A landscape with many valleys, sampled at points; each row gives a point and its height.
A ball rolls from a point to whichever of its 2 nearest points has the largest drop for the distance, and stops where none of them is lower. Distance is the straight distance between rows; heights are no part of it.
lib: [ -1  10  31  44 -22 -16   0  -6  11 -30 -11  40   6   1   3  18  26  30
 -19  -8  14  16   0   2   2  13  34  23  -7  39   3  -8  16   7 -21 -19
  52   9   2 -17  -9 -17 -39   7  19 -32 -13 -34  20   6   3 -18  15]  h=473
suvo: [ 27 -13 -52 -19   5   5 -16  40 -17  -8   4   6  26  10  13   3   2   7
  10  -3  -4  17   6 -12  19  -1   1  11  10  -8  11  32   9   1  -8   0
 -17   5 -21 -32 -15 -12 -26 -10 -26  23  13 -29 -13 -12  33   3  -2]  h=457
bir: [-23   7  13 -10  30  34  14 -36  17  30  -8 -47  10   1 -15 -14   3 -49
   3 -41  30 -24  -6 -11 -18   7 -33   6   1 -52   4 -41  -9   9  22  32
  -2 -12  -5  52  -4  13  46  -4 -27  -3 -46  28   7  36 -19 -18   5]  h=259
Dofef: [-10 -19  25 -25   1  -2  14 -41  -9  24   2 -41 -17 -21  11   8  -3 -48
  31 -20 -29 -16  15  11 -28 -42 -20  -8 -14   0   4   3  15 -35  32  -2
 -24 -30  19  46  -4  19  25   8 -24   4  -5  55  -3  14 -18  22  11]  h=187
bev: [-19 -21  41  -8 -11 -42  -4  13 -25  -4  10 -14 -37  -8 -42  10  -2  -5
 -14  -9   8  38   4 -21   4 -11  22  14 -21  30   1  14 -15  -8 -21 -17
 -17 -15  -4  30  31 -13  12 -16  13 -13 -15   9 -14   7 -12   7  14]  h=392
mef: [ 20  17 -44   6 -39  49 -21  47  43  -6  21 -21  15  -2   9 -10  34  23
  20  -2  -6  12 -25  10  10 -30   4   6 -18 -40  16   1   3 -10 -32  26
  12  26 -22  -8 -28 -19  15  -8  -5   0  -3 -46  -8 -39   3   2 -14]  h=260
fuba: [-12  19  12  12  11   2  16 -30   7  14 -10  -2 -15 -11  29  10  12 -15
   3 -17  10 -12  -3  20 -12 -31 -17  20  -6  -8  14 -30 -15   3  25  13
  10   2  28  24 -11  12  -5  12  -6   8 -18  31  15  20   1  14  -1]  h=417
bifaz: [-36  -9 -12  29  -6  11  -5   1  27  -3  19 -16  -5 -12 -15  30  48   0
   9 -14   8 -10 -22 -12   5 -52 -11  42 -13   4  21  16   7 -26  -5  10
   8 -15  30 -13 -39   9   4  -8  -5   4 -35  -4 -11   3  -7   1  14]  h=549
rigu: [ 29 -10 -24   9 -24 -14 -18  16 -35   5  31  25  22  10  17  19 -23   3
   5  38 -14  21   6  50  -5 -56 -21  15 -11  -6   2 -29  -1 -11 -15 -16
 -26 -20 -17   3  -3 -19 -33  49 -55  45  25   4 -11  -9  21  27  21]  h=248
niz: [  6  22  -4  24   0 -19   1 -12   4  -9 -33  46  11 -16  20  -5  12  42
 -28  -6  28  16 -10 -13  12  42  27  15  14  40   1  28  29  -9   5 -15
  49  11   8 -47 -18   3 -55 -11   8 -25  -9 -30  24  15   2 -30 -14]  h=487
zaris: [  3   2 -24 -25  -3  -4   4   4  16  16 -31   4  -4 -10 -14 -48 -20   1
  -4  21   1   4  10  -7  23  47   2 -21  -3   9 -17  27  -4  -8  23   8
   1  36 -12 -14  -1  -2   4 -14  27   6  42   7  13 -26  -1 -17 -18]  h=380
fas: [ -2  17  22 -18  43  18  17 -51   0  32 -14 -37  -2   1   3  -8 -18 -51
   1 -47  12 -21  11 -10 -19   1 -23 -25  17 -37   4 -19   2 -17  18  21
 -16   2  -2  35  23  27  50  15  -8   3 -37  52  -9  14 -15  20   6]  h=176
Regi: [  0 -20  20  10  -3   2 -11  23  11 -26   2 -21 -15  22 -43  -1  -2  -5
   2 -25 -26 -28 -13 -47  13  14  40  -6 -10  -1  11  20   8  21 -20   6
   9 -30  -3  -1  27  19   8 -18   2 -48 -18 -26 -12  23   5 -31 -15]  h=450
dafir: [ 42  -7 -18   7 -45 -26 -33  39 -36 -14  53   5  -5   7  11  12 -25   9
  10  30 -10  30  16  42  -1 -61  -1  -2 -14 -23 -13  -4  -2 -29 -55 -24
 -32   0 -41  -1  16 -23  -5  53 -39  25  16 -20 -41 -38  23  25  20]  h=182
vak: [  0  19   6  -1 -46   4   7 -10  20  10 -17 -25 -22   4  70  -2 -14   0
  23  13  -2  -5   9  40 -11 -16  34  10 -21 -36  13 -19  -9  -3   9  18
  13  -3   1  66 -20   6 -25  12 -35  11  10  22  23   4  -1   7 -15]  h=314
rezog: [-14 -14 -35   1  57  18  15   0  -2   6   8 -18   1  37 -22  13  17   8
  -5 -27 -11 -22  -2  14  22   0  -4 -14   9  -9  12  27  -8  32  11   4
 -38 -14  30 -23  29 -14 -44   0  14 -15 -14 -15   1   6   3 -32 -15]  h=672
botuv: [-11 -23  -1 -25   1 -17  -6   2  15  -1  -7 -33 -25 -37 -19   1  24   2
  -2 -15  -3  20   4  -2  27 -38 -20  -5 -31  -6  21  36  12 -16  -9  -1
 -17   3  21   7   1  -8 -10 -11  -3  14   2  -6 -16   2 -11  -3  -1]  h=334
Fikiz: [-21  49  -4  32   8   7  25 -32  24  19 -19   1  -2 -26   6  -2  27  -3
 -15   7  19   5   1 -13   3   2   9  12  -2  29 -11  18   0 -16  26  -6
  11  20  29 -39 -10  11  -6 -18  28   9 -29   6  18  -4   8  13 -17]  h=488
mezo: [ -3 -21  -6 -42 -24  17 -21  13  39  14 -31  13  13 -23 -36 -67  -2 -16
 -19 -15  -4  16   2 -48  12  59   0 -22 -18   9   5  18   9  11   2  26
  22 -15 -32  -8 -26 -12  45 -39  -2   9  26  18  15  -3   8 -30 -25]  h=136
kopon: [ -4  26  -8  15  10   3   4   5   8   1 -10  33  30  -6  11 -15  21  -3
 -26   1  33  32  -3  -6   8  32  -5  14  24  22   9 -26 -11  14  28   1
  20  13 -19 -22 -39 -18   0  -6  -1   4   1  -9  31  -6  23  -5   3]  h=511
zuve: [-24  11 -38  14  37   8   4  16  -3   0  16   6  -8  34  -2   9   4  21
 -10   9  21   1  -2  30  22  -5  -5  -6 -14  -4  -4 -18 -13  24   9  12
 -27  17  38 -18   5 -13 -43  24  19  -6  -1   4  12  10  -1 -16   1]  h=659
Rafig: [-20  -5  10  21 -27 -32   3  14   9 -10   2   5 -15  -5 -16   8  41   7
  -9  14   0  37   7 -18  25 -20  18  25 -13  34  14  21  15 -12 -14 -25
  11 -10  -1 -13 -14 -25 -34 -15   5 -13 -21 -33   2   0   8 -25  14]  h=455
tufo: [ 24 -16 -13  33 -32   8 -14   8  -1 -27  26  44  11  25  41  40  -8  20
   6  26   9  -9  -4  30 -13 -25   8  17 -20  29 -28  31  27 -22 -39  -4
  26  37  -9 -34 -10   5 -38   7 -11  24  18 -22 -14 -17  -7  24  19]  h=494
Rudel: [-10  14  -9   6 -59   6  -3  19  13 -11 -11  -5 -36  22  52  -6 -18  11
  39  26   5 -20 -15  11  -5  -7  44  12 -19 -18 -14   2  -7  -8   7  19
  11  12  10  40 -10  21   0   7   2  11  15  -1   3 -14 -43  24  -3]  h=367
mev: [-35   4  12   9  31   7  15  -9   4  -7  21 -22  11  -1 -60  17  33   4
 -33  -5  22  22  -3  14  -1 -14 -58  13   5  -7  31 -39 -19   8 -13 -11
   0 -20  -3  27   4 -43  25   2  14  16 -23   0  -8  18   9 -33  27]  h=188
bere: [-33  31  -6  23  33  25  18 -43  36  16  -7   0  -3 -22  -8  24  45   6
 -33 -27  15 -13 -19  10   8 -31 -31   1  -4  16  -6  15   6  -9  18   2
 -10  21  41 -21  -1  -1 -19 -12  36  14 -32  15  12  -6  -7 -14 -27]  h=507
votu: [  7   8  49  -1 -12 -37  -9 -22  -5  12 -22 -21 -36 -18  -3  -6 -29 -11
   4 -20 -15  -6  10 -46 -15   5  30 -17   0  19 -12  35   5  -8   3   6
  16   5  14  11  35  22  24 -15  22 -28  -7  18 -11   7  -9  10  -9]  h=262
Nuba: [  9  18  34  21  -5 -11  -2 -11 -15  -9  -2  12 -14 -12  35  17 -34   8
   8  31   0   0  -2  35   0   2  18  -4   3   1  -8 -26  -6   6  -1 -18
  27  23   1  31   2  18 -19  22  13 -11  16  11   4   5  -3  14  13]  h=461
pero: [  1 -13 -21  22 -16 -13 -17  31  10 -31  20  32   2  13  10  25   4  17
 -10  13  33  11 -11   6   5 -22  -6  39 -16  15  -7   5   2 -24 -31   8
   4  30  11 -29 -11  -3   2  -4  -6  24 -11 -22 -23   3  -3   6  21]  h=513
daz: [ 36  -9   2  -1  43  37   1   7 -28   9   8 -15  13  26  30   3 -39   3
  17  -9 -15 -52   8  -6 -14  23  -2 -19  45 -31  -6 -13 -10  22  -2  13
  -4  -6   3  10  49  33  17  -5 -11 -36   4   2 -12  18 -10   6 -29]  h=360
semu: [ 17   4  42 -16 -43 -20  -3   2 -25   7 -11 -13 -37   1 -17 -29 -49 -25
   0  11  -3  -3  -2 -28 -37  23  26 -23   4  22 -28   9  -5  -9  -3  -8
 -22   4 -11  34  36  24  65  -6  17 -28  21  18 -24   3 -19  24 -10]  h=296
megap: [-22 -16  10 -37  -6 -14   8  -8  32   9 -58   1 -15  -1 -37 -59 -13 -17
 -11 -22   1  20   7 -49   8  49  -4 -24 -21   1   5  18  10   6  32  35
   9 -25  -4   8 -20 -10  47 -11  11   3  16  29  15  13 -22 -18   1]  h=183
Bigu: [-21  25 -10  25  19  21  16 -34  30  21 -17   0   0   7  22   1  10  -7
   4 -37  38 -40 -13   3  -6  18   1  13  -3 -21  -5 -33 -17  13  36  47
  19   6  34  13  -2  19   5   5  14 -11 -44  23  31  31 -13  -9 -14]  h=456
vup: [ -2 -20 -36 -29  10  -3   4 -13   5  15   2 -39  -8 -20  -8  -2  10 -18
  25 -23 -30   2   8   7  -1 -55 -48 -19 -16 -12  20  43  21 -18   4 -10
 -42 -12  10  -8  -9   8 -29  -6 -21  44  11   7 -15  -9   8   3   6]  h=302
Fedis: [ 34 -26   4  13 -16 -24 -17  20 -30  -9  29  47  21  13  33  36 -10   7
   4  27   2   1  15  -8 -11   6  19   6  13  38 -26  27  24 -16 -15 -17
  31  20 -30 -46 -12   7 -36 -22  -9   7  18 -16 -18 -10  17  17  22]  h=479
deg: [-30 -31  24  15   2  -9 -11 -26  13 -20   0  20  -1 -11 -23  27  29 -11
   1 -16  10 -10 -15 -12 -12 -15  10  41  -8  37  -4  23  10 -24  12  -4
  30 -13  27 -20 -21  15 -14  -7  27  -9  -9  -4   2  28 -27   2  20]  h=569
Pego: [  5 -21  -7 -30   9 -11   6 -13 -16  20  15 -15   1 -25   6  -9   0 -31
  24  -6 -26  -1  15   6 -28 -45 -31  -1  -6  -1  12  22  14 -39   7  -5
 -36 -37   0  -2  -8  28  14  16 -38  47   7  49 -28  -9  12  46  13]  h=258
vof: [ 23  11  -1  -6 -29 -22 -14  29 -14   8  26 -28 -47 -23   8  -4  14  -1
 -12 -18   6  35  24   4   4 -62  -2  10 -16   8  31  10 -14  -9 -15  12
 -21 -21 -26  -9   5 -24  -7   1 -21  16 -10   2 -16 -30  43  16  -2]  h=164
Vebez: [ 38   2 -11 -10  18  -4  -1 -13 -38   8  -9  12  25 -19  43   9 -26  -4
  12  34 -21  25  16  41  -7 -16 -16  -5  22 -12   8 -20   1   4  -8 -35
 -28  -3 -28  12 -12  -9 -31  36 -26  51  25  12 -19  -4  33  18  -4]  h=199
Zifat: [  1  20  35  -1  18   8  26 -41 -14   5  -7 -14  18 -15  24  -6 -20   5
  15  -8 -41 -14  33  -9 -10  36  15 -30  37  20   3  25   8  37  19 -32
  15  -5   0  -4  37  24 -34  -8  18 -14   9   6  15   3  13  12  -8]  h=361
Gapi: [-16 -18  13 -20   5 -21  16 -29 -28  -8  18  19  21  -4 -41   3  -3 -24
   6  13 -23  -3  14   4 -33  22 -15  -5  21  18   3 -21   2  24  29 -59
 -33 -52  -7  21  16  13   5  31  10  -3  12   7   1  11 -12  32  29]  h=584
zoz: [ 24  12  35 -27  25  24  24 -28 -33   7   9 -21  15   0  57  -1 -40 -12
  14 -10 -38 -16  46   3 -33  36  20 -38  44  -6   2   4  -2  22  22 -26
   6 -19 -13  23  40  25  -6  10  -8  -2  20  30  -2   0  16  32  -9]  h=320
suza: [ 23  -3  30  -2 -15 -15 -12  14 -15 -18 -17  21  -3   0  -2 -26 -62 -14
   2  26 -11 -20 -17 -26  -7  43  20 -30  25  23 -31 -10  -7  -4  -8 -19
   9  28  -6   9  23  23  55 -12   8 -15  37  -9 -14   0 -17  13   6]  h=332
zefem: [ -9   3   0   1  -9   3  17  -3  29  12  -2 -29 -12 -16   3  20  20  10
 -12  -4   8   6 -13  41  10 -55 -35  25 -27 -23  23 -42  -5  -1 -21  39
  12   1  21  30 -22  -2  -3  13 -37  20 -12  17   0  12 -10  -3  -7]  h=371
todog: [-49 -19  12  31  28 -15   1 -38  11  -6  -2 -13 -31   1 -31  33  22  -9
  11 -19  20 -28 -41   2 -12 -42 -19  20 -16  29  -7  12  -2 -19  17   8
 -15 -22  59   3  -2  -4  -1   6  39   0 -15  11  12  41 -44  15  16]  h=592
Dazik: [ -5 -24 -36   3   6  30 -16  38  23  -4  14  -8 -10  32 -35  -6   4  12
  -4  14  -3 -35 -37 -20  19   3   3 -10  -6 -30 -24  10 -12   2 -22  26
 -27  18   5 -23  23   3  43 -14  26 -13   3 -27 -16 -11 -23 -29 -22]  h=419
mik: [-28 -11  -1 -18  -1 -28   0 -15 -22  -7  26  17  11  -2 -24  21  -1 -13
 -13  15   8  23   5  36 -14 -17 -39  15  -7  -1   0 -57  -8   4   8 -46
 -47 -15   8  25  19 -15   0  44   4  10   8  12 -12  21  -5  27  43]  h=538
sori: [ -2 -23   7  -5 -42   7 -21  24  22 -26  -7  23   9   3 -10  -5  18  13
  32  14  -5  26  -1  32  10  -1   9  21 -13 -36  26 -35   0   0 -12  21
  11  -7 -27  38 -46 -31  10  21 -30 -11  12 -18   1  -1 -11  -2   1]  h=157
Gez: [ -8  -4   0 -50  25 -15 -19 -16  20  18 -23 -48 -18 -18 -33  -7  18  -4
 -10 -70   0  19  30 -39  31   0 -23 -23 -23 -14  37  40  30 -10  17  13
 -12 -25   5  24 -16 -32 -19 -21 -16  -8 -16  22  22   0  10 -38  -7]  h=689
Lef: [ 23   3 -26 -19  16   3  -7  13 -29  14  -1 -23 -30  41  39  -3 -39  15
  14 -42  12 -47   7 -30 -17  14  15  -9  33  -2 -10  22 -13  -6  20  35
 -17   6   2 -13  38  30  22 -21   0 -15   8  14  -9   7  -8  19 -29]  h=333
pezot: [-27  51  -5  24   0  34  27 -50  42  27  -4   2   7 -21  28  -7  40   2
 -28 -28  22 -12 -11  37  -4  18 -18   7  -5 -41 -15 -45 -25  15  22  28
  32  19  29   2 -44  -4  -6  10  11   9 -16  22  40   0 -14 -28 -25]  h=498
buki: [  6 -15  -7   8  32  21 -14  20 -26 -26  24  34  56   3 -30   8  -3 -13
 -28  30  10  17   2   3  -4  28 -32  -5  34  -3  -6 -22  -4   7 -28 -27
  -1  31 -21 -33  -7 -22  22   4  -2  20   2 -24 -20  -7  24 -17  21]  h=54
Gavap: [ -3  -6  19 -23  25 -15  29 -30 -13   3 -30   4  25   6 -17 -32 -20 -18
  11  -2 -33   8  31 -12   8  61   3 -34  24  30   5   0   7  50  43 -43
   4 -28 -15  -1  33  -3 -24   6  11   1  37  -3  21  -3   8   5  20]  h=401
pipom: [  9  30  -7  39 -24  13  -1  14   5 -13 -11  12 -12  42  51   7 -26  14
  20  12  34 -35 -35  20 -15  12  26   2   8 -27 -27 -34  -8   0   3  42
  19  35  20  27 -12  21  18   8   1 -20  12   8  15  -4 -28  10 -22]  h=406
zaka: [-15   3 -22  -7 -11  12 -20  24  25   6 -12   3 -17   3 -30 -26   3  19
 -23  11   5  -6 -19 -17  29  26  19 -13 -13  -4 -14  23 -15   9  -3  15
   4  17   2 -23  -5 -13  22 -29  35 -19   5 -17  11 -26 -10 -36 -35]  h=400
suse: [-19  -5 -37  39  15   6  -6  16 -23 -14  12  32  17  58  12  26   9  25
  -7  25  25 -24 -12  18   6   8  18  11   8  29 -26 -13 -11  18   1   6
 -20  13  27 -40  10  -1 -36  22  18  -1   4 -18  14   3  -7  -4  14]  h=643
Tikis: [ 44   7   1  12 -50 -23 -21  35 -25  -7  32 -11 -37 -16  14   5  15  13
  12   5 -15  27  19   6  -3 -54   7   7 -34 -14   2  14   1 -13 -44  -5
  -4   1 -39 -13  10 -32 -22   3 -16   8  10 -39 -23 -41  25  11   3]  h=131
manaf: [  5  -4 -29   3 -36  34 -36  51  24 -16  22   8  15  19 -14 -24  14  21
  24  14  -7   8 -16  17  12   6   8   6 -20 -52  10 -16  -3  11  -8  33
  26  12 -37   8 -39 -26  39   4  -2 -14   9 -33  16 -38 -12 -21 -17]  h=224
sibe: [ 21 -16  33 -24   3 -28   5  -2 -24  -3 -19  11   9   2 -18 -37 -42 -16
  11  -1 -33   2  17 -50  -7  61  31 -31  12  43 -13  -2  -1  36  14 -22
  17 -33 -33 -17  25  12  -5 -20 -15 -22  30  -3   5   7  23   7  13]  h=432
gem: [  5 -16  18  -6 -33 -17  -8  20 -21 -12  52   5 -19  -6 -33   3   2 -11
   2  11 -16  32   9  -6 -14  -7  28   4   3  13  -7   6  -8 -13 -43 -39
 -29 -28 -28   6  23 -13  18  -1   1 -27  -1 -24 -27 -13   4   9  29]  h=416
kuzi: [-13   5   2 -10 -29   3   4  16  15   4 -15 -24 -14 -42  -9  12  43  27
 -31   7  10  43   8  14  31 -35 -21  20 -17  -8  31 -25  -4 -11 -14  25
  -3   3 -29  16 -41 -31   3  -2 -26  25 -14  -8   3 -14  10  -7 -15]  h=325
mit: [-15  41   6  56  -2  23  15 -13  21 -16   0  37  35  -5   8   2  31   7
  -4   2  35   2  -9  21  -7  12  14  20  23  -5  -5 -53 -12  19   7   6
  41  18   3  -3 -37   2   9  14   6 -14 -12  -9  29  -1  -2  -1  -3]  h=534
lutog: [ 20 -15  -6 -26 -11 -18 -11  21  -8   0 -20  34  -2   5   1 -31 -39  21
   9  25   7  -8 -14 -24  17  39  15 -13  14  12 -24  18  -1  -5  -7   4
  14  49  -3 -28  -4  16  21 -32  13  16  45  -7 -12  -5 -15  -5  -5]  h=359
tof: [ 24 -14  -1 -27  16  40   7  -5  -6   4  -5 -21   8   8  24 -19 -47 -15
  29  12 -30 -50   1  12 -16  12   5 -18  35 -56  -9   5  -5 -10 -11   7
 -30   4  10  26  35  50  42   7  -9  -5  -2  15 -15   7 -16   9 -21]  h=394
gitad: [-31   0  26  -6   0 -29   1 -24  21   5 -41 -22 -19  -7 -22 -33  -2 -31
  -1 -18   6   5   9 -43   4  13  12 -19  -8   3  -3  20  11 -10  32  20
   4  -8  14  21  17   8  34 -21  15 -22 -14  24  14  16 -22   5   0]  h=228
Dutu: [-35 -10 -12  22  29 -29   3  -9  -5 -10  22   6 -18  39 -30  28  16  -4
   2   3  38 -17 -24 -10  -5 -18  -5  33  -9  39 -18  15 -17 -15  15   7
 -35 -11  44 -26  19  -2  -2   9  43   8 -31  10   7  12 -20   4  12]  h=612
Numop: [ 26  13   6 -17  23  21  14 -32 -15  18 -15 -16  11 -14  59   5 -32 -11
  11  16 -38  -5  19  40 -10   1  -5 -16  28 -25  14   0  -1   3   8 -28
   1  -2  -7  26  -1  15 -35  19 -25  26  19  27   3  11  33   5 -15]  h=261
Kosuf: [ 17  14  22   6 -37 -22   7   0 -16  27  14 -14 -24 -22  39  -4  19  -9
   9  26  -8  30  20  23 -23 -41   3  18 -17  19  22 -17  -1  -7   1  -6
 -10 -33 -29  20  -2  -3  -2  12 -46  14  -1  27  -6 -28  24  39  13]  h=211
Lin: [  9 -13  14 -17  -9 -26  -2  21  13 -21 -19  -3  -8   9 -22 -21 -17  -1
  16 -20 -31  -5  14 -52   2  43  53  -4   2  14  -3  39  14  28   1  -8
  11 -36 -14 -15   9  19 -18 -26  -7 -33   5 -20  10  12  14 -11  -3]  h=449
zad: [ 10  17 -28   0   9   1  21  14 -11   7 -21  36  31  -4  38 -22  18  33
 -14  25  17  14   6 -17  10  47  22   7  26  32  -7   7  21   2  23   2
  30   5 -21 -52 -31  -7 -39 -25   0  -8  21 -27  27  -9  13 -21 -20]  h=497
por: [  8  35  -2   8  21   2  12 -35  21   4 -25   5 -14 -49  12  23   8  20
 -36 -29   1  -2 -11   8  17  -1 -27 -25  -4  17   7  36  19 -11 -13 -10
   2  18  36 -20  11   7 -58  -4  20  -2 -26  -1  -1   6   3 -21 -34]  h=525
serez: [ 10   0 -21 -30  32   5  -6   1  28  15 -16 -10  -9  -3 -16  -6   6  10
 -11 -45 -10   1   2 -16  25  14  -7 -29 -11 -25  29  24   5  20   3  12
  -7 -11  10   0  10  -9 -24 -15  -2 -24 -19  -7   7   5  23 -35 -24]  h=681
piveg: [  9 -17  -2 -30 -29   6 -19  31   8   5 -22  21  12 -14 -23 -28   8  -7
  10   5  -3  25   4 -19   8  24  -5  -1 -12  -5  18  -9   3   5 -11  14
  -3  -9 -27  13 -40 -19  41  -5 -16  -7  19  -3  -3  -2  12  -1  -7]  h=78
vovan: [  1 -23  42  -5  -6 -11  -9 -13 -32 -11  20  22  31  -8 -12  18 -35 -18
   7  16 -33 -12   0  -8 -48  40  14   0  13  19   0 -18 -10  33  14 -47
  18 -37 -26  29  14  16  -1  12   4 -29  13  11  -6  13  -3  20  32]  h=613
napig: [-15   8   1  17   0 -20  36 -24  15   8 -11  10  -6 -13 -22  -4  35 -10
 -19  19  15  26  20 -11  15  -7   0  10 -18  45  -8  45  16 -24  13 -30
  -3   8  11 -33   4  -5 -44 -17  31   2  -7 -14  12  -6  -9 -16  -5]  h=471
Nage: [-16   1  38 -33  25  10  27 -61  -1  20 -16 -46   7 -17  -5  -8  -2 -42
  12 -25 -22 -11   6  21 -14 -21 -46 -18 -11 -39   8 -20  11 -16  -3  -2
 -29  -4   8  62  11   5  46  24 -16  17 -21  55  -2  25 -14  16  18]  h=66
tomi: [-35  12  11 -21  10  26  21 -26  12  24  -2 -42   0   5 -35   0  26 -26
 -25 -22  12  12   1  15  -1  -6 -49  -3  -1 -41  20 -60 -14  10   8  31
 -14 -20  -5  38 -13 -33  41   0 -16   3 -38  27   7  22   8 -27  10]  h=281
febi: [  8 -13 -64  11  14  29 -27  47  -9 -19  35   1  23  54  -8   6   8  28
  10   3   2 -12 -23  -2  20  -4   2   9  15 -19  -3   7 -15   1 -18  20
 -23  16   9 -32  -5  -1   9  -1  -4  -6   3 -25 -17  -8  13 -16   0]  h=440
vov: [  6 -16  31  20   1   1  -7  33   2 -33  31  13   0  17 -47  15  12  -2
   1   2 -20   5  -2 -20   7   8  30  -3   9   8   5  17   0  13 -37 -31
  12 -13 -19  -6  25  -9   9 -12   7 -34 -19 -33 -17   2  20 -26  14]  h=436
Keme: [ 13  13 -28  -8 -48   7 -16  43  20  -3   3  -9  -3 -22  18 -16  31  28
  -2   9  12  34  -1  12  20 -51 -18  27 -36 -23  23  -5  13 -14 -18  29
  20  16 -30 -11 -43 -31  -6   5 -21  36   6 -26 -10 -30   9  11  -3]  h=290
vikub: [  3   6   7  10  16 -24   0  -5 -28 -15  12  23   1   4  -4  27 -21  -1
 -25  26   9  17   1  35  -2 -11 -24  -5 -15  13 -11 -29 -16   5  -1 -38
  -5  22  11   4  23 -20 -24  25  18  17   6   1  -8   2  -8  11  37]  h=496
dosem: [ -1   4   6  -6  20 -10  -1   2 -19  13  -7   8  -8  18  35   9 -33  24
  27  -8  10 -37  -3 -42 -18  32  29   5  43  19 -31  27   1  -4  15  21
  14   8  11 -23  18  43   4 -29  20 -11  12   4  -8  -3 -19  21 -13]  h=313
Bal: [ 27  16   5  -2 -41  -1   5  -2   0  21 -25 -13 -21  -5  54   2   8  13
  22  25  -4  10  29  42  -7 -32   9   8 -26 -13  24 -26  -4   5  12   3
  -1 -25 -25  29 -33 -31 -26  23 -44   9   1  18  18 -13  25  17  -1]  h=263
lop: [  6 -21 -10 -38  24  36   0  18   2  -5   3  10  41  -1 -40 -27 -32 -18
   3  23 -42 -29  -8 -14  10  40  -8 -35  16 -35 -19 -14  -2  15  -9   7
 -21  -9  -7   3  12  10  55  -8  -2  -6  16   0 -15  -2 -13 -19 -16]  h=460
Gul: [ 11 -31 -42 -44  32  50  -5  10  -6  13   4  -3  31  -6   8 -20 -29  -6
  16   9 -38 -24   1   5  12  19 -17 -25  20 -51 -15  16  -6  -7   2  20
 -25  19  12   1   3  17  23  -6  -7  27  18  19  -7 -12   0  -2 -35]  h=431
Vuvom: [  8   1  -5  33 -13   5 -10  10  10   4  30   8  -5   8   6  34   7   7
 -11   1  18 -13 -33   8 -13 -58 -17  31 -21 -10   4   8   0 -28 -31  22
  -2  11  23 -12   6  26   6   9 -13  23 -24   4 -25  -5   2  27   6]  h=530
Gaguk: [-21 -21  35  -9  -6 -40   7  -5  -6 -10  -7 -16 -36 -30 -16  18  14   6
  -7  -4  -3  33  -2  19  17 -40  -2  16 -26  22   8 -11  -6 -14  11   1
   8 -12   7  29 -10 -15  -2  -1  -2   4   0   7   3  16 -30   2  12]  h=365
subag: [  6   9  32   6  12  -7  -6  -1  -5  -7 -19 -18 -13  13 -12  -6 -22  11
   1 -21 -17 -38  -2 -49   3  35  25 -26  23  33 -25  19  -6  10   5  -9
  17  15   7 -46  46  22  31 -20  32 -27  -5 -14  -1   2  -9  -3 -22]  h=288
Bim: [-18   0  -3  31  31 -12  -2   9 -28 -29  30  22   8  51 -12  34  -4   8
  -6   0  30 -29 -16  -4 -17  12  17  23  11  33 -20 -12  -5  14   2 -22
   4  -7  19 -29  32   1  -9  13  45 -16  -4 -20   3  11  -9  15  28]  h=628
guref: [-14  48 -25  51  13  30  18 -24  23  10  -4  19  30  -9  32   1  30  19
 -29   4  32 -15 -15  28  -3  24  -3  -6   4  -9 -11 -49  -9  31  16  -3
  29  29  20 -13 -25  -8 -25   0  28   0 -12   4  55 -16   1 -20 -23]  h=529
Dakag: [ 29 -24 -36 -17   0 -27   6  23 -26  -8   6  26  29   7  -1  -2   0   3
  -2  17  21  28  16 -19  12  18   2  16   9  32 -11  49  25 -14 -14 -23
   9  13 -35 -50 -14  -7 -48 -27  -1  21  17 -41 -13 -17  16 -16  14]  h=467
Lanev: [ 38  22  19  38 -18   6  -8  14 -15  -8   4   7  -4  10  28   5  -5  17
   8  31 -10 -10  -5  14  10   8  22 -34  16  -6  -9  -5   5   7 -20 -13
  29  28  -8   6  11  -4 -11  -1   4 -43  15 -32  14 -19  14   4   3]  h=485
gebis: [-24 -14 -24  -3  40  15  -5   6   3 -13  17   6  40   8 -42   7  10  -4
 -31   8   4  16 -22   7   1  -1 -51   4  19 -15   5 -34 -12   3  -6  -9
  -9   2  14   2 -16  -7   8  16   4  10 -11 -11 -18  22  13 -27  21]  h=95

For each start below, name the point where the ball stops.
suvo => piveg
serez => piveg
Gul => piveg
pezot => piveg
pipom => Tikis
vov => Nage
Lin => Vebez
